A landscape with many valleys, sampled at points; each row gives a point and its height.
From any point a ball rolls to the lowest of the 2 points nearest to it. It stops when none of these is lower. Distance is the straight distance between rows; heights are no part of it.
z184: [  2  -6  -9 -16 -25  -2 -22  10  15 -19   1 -10  25 -33  49 -31  16 -27
  17  10   8  36]  height 6.13
z292: [-11  -4  -4   0   3 -24   6 -33 -23  -3  -5 -21  11 -26 -24 -44  -4  21
  18 -30  -9 -59]  height 8.16
z280: [-14   0   4  31  32 -18  -9 -17 -10  -4 -27 -36 -24   7 -33   2  -1  15
  10  -5 -17  -8]  height 5.80
z312: [  7  13   3 -38  17  -1  27   8  41 -21  41   5  29 -21  18   0  28   3
 -44  12  -1  24]  height 8.12
z520: [-21 -13  -7   0 -10  -7  13  21   2  -1  -2   6 -13 -25  20 -27  16 -26
  13  13 -14   6]  height 3.46
z251: [ 20 -22   2  -4 -37  -6 -20  15  33 -20 -11   3  24 -36   6  -9 -10 -18
  26   9   4   5]  height 6.41
z848: [  4  -3  22  -5  -6   2  -9   6  14  11   5   0   1  14  13  19 -13  19
   5  30  -1 -16]  height 7.12
z959: [  3  11   2  -8 -12  18  -7  10 -12  34  19   6 -23  36   0  13 -16   3
 -22  18  23  12]  height 0.99
z583: [ 11  -9  -4 -13  18   8  -8   7  21  -2   2  35   7   6   9  -4 -16  11
 -11   7 -10  11]  height 7.82
z254: [ 11   8  38  10  -4  22  -4  11  12   3  -7  20  -6  30  -6  24   1 -17
  -5  13   0  10]  height 3.10
z683: [ -2  27   0 -17   3  18  -3   9  40  -9  -5  20   2  -1  17   8  -2  -7
  12  32   9  38]  height 5.13
z716: [ 21  11   7  -4   3  26  17  18  35  -6  15  16  12  -8  -5  37  20 -37
  -4   7  25  31]  height 4.11
z291: [ -3   4 -10 -17 -18  18 -15  13  28 -10  14  -1  32 -15  22 -11   4 -32
  15  -2   9  55]  height 6.70
z95: [ -1   6   3  14 -26  -1  -7  19   3   9   4 -21 -24  17 -29  19  -4  -2
  38  17  21  27]  height 3.04
z943: [  7  -1   8   4 -19  19   4  25  19  19  -3   3   4  18   8  25 -17 -15
   8  16  34  36]  height 3.02
z593: [ 11   2   4 -21  -6  16  -3  12  35 -15  38  13  32   0  -1  -5   7 -29
  -2   7  15  61]  height 7.02
z784: [ -9  -7 -11 -19   6   6   4  11  -3  -6  24  10  -1 -35  17 -16  -1 -23
  13   6  -6 -10]  height 4.33
z810: [  3  -4   0 -16   2  17   0   0  14 -26  33 -10  -7  -1  23 -17  -2 -36
  12   9   1   8]  height 4.96
z361: [ -8  14  19  -6  37  -9  -7 -37 -38  25   6  -1   2  35  -3   2  -9  18
   3  -2  13 -25]  height 3.62
z975: [  7 -14 -10  24 -12 -30 -12   4   1 -27 -38 -16 -21 -39  -4 -11 -15   4
  22  -7  -2  -3]  height 6.87
z372: [-18  16   5   0   9   5   6 -19  -7   6 -22  13   8  19   9  22  10  23
  -4 -27 -19 -33]  height 4.13
z789: [ 19 -11 -19 -28   3   0  19  27  19  -4   9  10  16 -21  23 -15  31 -10
 -31 -24 -12  -9]  height 7.84
z898: [  3   6   4  -4  12  14 -10   2 -12   0  30  30  -1   8   0  21   0 -11
  12  10  15  29]  height 3.00
z954: [-29  14  17   9  20   4  -4 -14 -16  12   2 -52  -7  10 -64  -1 -15  46
 -19  -8  -6 -30]  height 8.13
z696: [ -5  -1  -7   4  14 -15 -21 -20 -10   3  -7   5  -2   2   1  -6 -11  15
  12  16 -15   0]  height 4.82
z94: [ 20  15   1   0 -13  20  -2  17  12  32   8   8 -18  26 -24  30 -18 -14
  -8  23  35  23]  height 2.14
z984: [ 15  11  15   3  -8  11  28  17   2   4   3  23  -3  29  11  23   5  -4
 -20  28  38  34]  height 3.60
z834: [ 16  -8 -20   1   2 -26  -3  -9 -10 -24 -41  -7 -13 -39  14 -13   6  -1
   7 -23  -4 -22]  height 7.19
z239: [  1  -5   2   5  -4   1   6 -15 -10  22   8 -11 -10  29 -21  -1  -4  25
  -9   5  -4 -38]  height 7.73
z329: [ -2   3  26  24   6  11  -6  -2   4  12 -13 -16 -25  11 -15  32  -7 -18
   5   6   6  -8]  height 4.24
z666: [  0  -7   8 -14   2  22  -4   1  41 -20  -3  26  17 -13  28 -18   7  17
 -15   9 -12   6]  height 8.02
z756: [ 31 -13 -19 -29   6   2 -11   9  34 -38  18  17  19 -27  15 -28   8   0
 -25 -13   5  30]  height 7.36
z961: [ -2 -11  -9   4 -38   4 -21  -7  20 -13 -13  -1   5 -30  22 -15   4  -8
   8  -8 -16  -8]  height 6.00
z927: [  2   7  -4 -28  20  10  22  15  26 -12  15  22  21 -20  14  -1  33 -17
 -43 -12 -21  10]  height 7.98
z348: [-15  16  24  22 -20  14 -26 -13 -11  10   3 -12 -14  33 -32   9 -34  12
   2  29  15  18]  height 4.67
z173: [-19  28  22   5  10  10  11 -21 -22  14 -24  17 -11  44  -3  16  -4  17
 -28  -7   1 -21]  height 3.49
z612: [  6 -32  -3  -8 -15  -5 -11   6   5 -36   4   6  14 -33  48 -33   5  -8
   2  -4   8  18]  height 5.45
z449: [  7  -9 -18  25 -32  -8 -11  14   9  15 -11  10  10 -10 -13  -8   1 -15
  33  12   1  46]  height 5.27
z80: [ -9  18  22  12   1   9   3   3 -22  14   0 -25 -36  27 -21  31 -22 -16
 -14  16  28  -5]  height 5.06
z836: [-10  29  -1 -13   3  26  13  -4  15   0 -10  13  -8  16  18  25 -10   2
  -7  20  17   5]  height 4.73
z459: [  6 -21   6  15 -12  13  22   0  -3  -7  14   1  -8  16  26  13   7  -5
   1 -11   5  -3]  height 3.92
z231: [ 12 -20   5  10 -24   8 -16  11  20  -6   2   7  20   4   3   5 -23   2
  19  22   0   8]  height 6.76
z653: [ 14  30   9 -15  11   9  10 -22 -16   3  -6  26   5  42  -2  10  10   1
 -26   2  -2 -21]  height 2.84
z325: [  7 -13  -4   9 -10 -17  -5  25   6   8   2   9   0 -15  -2 -22   4 -40
  23  19 -13  22]  height 4.49
z962: [  6  19  -9 -17  38   3   3 -26  -6 -16   7  20   8   4  20   8  12 -14
  -1   5  -7   4]  height 4.75
z953: [  2 -15 -16  20   4  -7   9  -2 -23   2   1 -13  -8   6   2  22   0 -11
   3 -16  -2  -2]  height 4.53
z33: [ 19 -14 -23 -26   9  -6 -25  14  13 -10  -4  21  11 -21  16 -11  -7  -1
  -9  -7 -12  13]  height 7.58
z884: [-12 -10  -5  10  -7 -28  -6  18 -21   2   1 -49  -5   5 -25  12 -20  24
  -6 -14 -17 -17]  height 9.07
z568: [-18   8   7  10  26 -20   5 -12 -16  19  -7 -59   9  14 -61 -29   8  54
  -7 -38  -8 -37]  height 8.39
z249: [ -5 -20 -21   8 -19 -34 -12   7 -24   4  -6 -21   7 -38  -7 -23   0  12
  -1  -3 -18 -30]  height 8.62
z486: [ 11   6  14  -8 -10  27   8  29  34  15   9  19  30   6 -15  34  -8 -33
   1   8  37  49]  height 3.71
z682: [ -2 -10  -8   7 -24 -30   0  16 -10  -6  -2 -19   2 -12  -5  -3 -27  10
   6  10 -23 -29]  height 8.83
z43: [  2 -14  -1   3  19 -14   9 -33 -20  22   7 -14   7  14 -13 -27  -6  13
   6 -21  -6 -55]  height 7.95
z134: [-16  31  22  -2   5  18  -6 -13  -9   4 -17  -3  -9  38  24  29   3   2
  -9   7   7   0]  height 4.23
z29: [-12 -15 -32 -10   1 -15 -26  -6 -10  -1  -9   5 -10 -27   2 -13 -15  26
  16 -15  -9   2]  height 5.41
z155: [-26  -1 -19   6   5 -18  -9  -6 -21  11 -18 -12 -13 -17 -21 -11  12  32
  14 -29 -22 -15]  height 5.42
z161: [ -8  11  22  25  21  -9  12 -11 -13   9 -33  -7 -14  21 -20  18   7   0
  10  -2 -16 -18]  height 5.14
z64: [ 23  -9  -5 -16   7  17  -5   0  34 -33  36  18  20   0  11 -17   5   3
 -17  12  14  50]  height 7.22
z357: [-11   9 -17  -6  -9   1  21 -13   5  -2 -12   5  -5  -3   5   0   5   9
   2 -17 -15 -32]  height 4.54
z549: [ 25 -14 -24 -16  -6 -14   7   9  -3 -13 -14  15  10 -46  34 -30  38  -7
 -24 -31   3 -14]  height 7.65
z492: [ -6   8  -2   1   7 -22  13 -13   0  29 -20 -39  -2  -3 -47 -25   9  36
  -3 -35 -20 -50]  height 8.56
z473: [ 20  21  28  -2  13  12  11  -4  -1 -14   3  29  10  34  11  19  20 -12
 -19  18   2   2]  height 2.16
z451: [-15  -5  -8  20 -22   6   1   4   2 -12  -1 -10  -4  -8  -3  22 -15 -24
  23  -4  -5  14]  height 5.09
z901: [ -8  -2 -29  -8 -37 -26  -7   3 -30  -7 -12   8   3 -44  12 -32   0   5
  -2 -13 -17 -21]  height 8.82
z587: [ -1  -8  -8  27  14 -27 -21   9  -4  -4 -27 -34 -22 -24 -33  -1  -2   3
  20  -8 -19   0]  height 6.37
z430: [  0 -14  -5   0   3 -31  -3 -10 -12   2 -20   4   2 -24  -6 -40  -3  17
   6  -4 -23 -50]  height 8.38
z484: [-33   9  -4  -4   4  -6  23  -7 -17  10  -6  -7 -16  11 -20 -15   8  23
  12 -39 -15 -33]  height 4.94
z77: [ -5 -14 -20 -16   7   5  29   8 -11   6  25  24   0  -4   8 -23   0 -13
 -11  -5 -14 -10]  height 3.91
z860: [  4   0  27  16 -18   5   6  -3 -15  25   7  -4  -8  33  -2  17   0   5
 -17  20   6 -30]  height 7.50
z516: [ 14   9  -6  -7  26  14  13  -4  19 -13   4  11   8 -12  22  29  19 -34
  10   1   6  22]  height 4.51
z57: [-11   5  23  37 -16   5 -17  -3 -11  15   0 -36 -26  21 -36  20  -8  18
  13  17  24  16]  height 3.94
z285: [  1 -31   7  -3   8   0  11   6  -4 -27   2   9   6 -10  38  -9  10   1
   0 -23   0  -4]  height 4.68
z174: [ -9 -19   4  28 -29   7  -4 -14   3 -21  -8  -8  -1 -21  -2  -9 -17  -7
  11 -12 -17 -11]  height 5.57
z28: [-16   4  -3  19   8 -14  15 -18 -21  21   4 -33 -18  15 -47 -15 -13  39
  -8   7  -5 -30]  height 7.92
z611: [ -5  17  -4  -1  41  -6  -6 -24 -27  14  -7  11   0  17   7   8  -6   2
   0  14  -4   0]  height 4.26
z499: [  0   3   0 -17  12  21  -4  -2 -17  24  26  15   6  24  18  16  12  -2
 -18   7   7  24]  height 2.39
z841: [-20  15  24  14  28  -5 -15 -22 -38  25   0 -23 -14  21 -25  24 -14  33
 -10   3  21 -12]  height 2.57
z732: [  6 -17  -9  -2 -14  17  23  10   3  -1  26  15  11  -2  12   8   6 -22
 -14   0  -1  15]  height 3.35
z390: [ -4   7   5  11   1  12   2  13 -17   3  15   7 -28  29 -11  22   1 -12
  21   3  19  30]  height 2.07
z84: [ 23  -4 -24 -10  16 -30  14 -12 -12 -10 -22  19  13 -28  22 -26  22   4
   1 -37  -2 -32]  height 7.45

Call two points neighbours if one is among the 2 nearest of the other. Go from one point of each pair to the other, from neighbour to neighbour, staying as low as possible. Name the highest point that can't be avoided.
z959 and z390 => z898
z959 and z841 => z962
z520 and z732 => z784

Where does a ball stop that starts at each point below?
z954 => z732
z789 => z329
z516 => z959
z33 => z732
z312 => z732
z430 => z732
z155 => z473
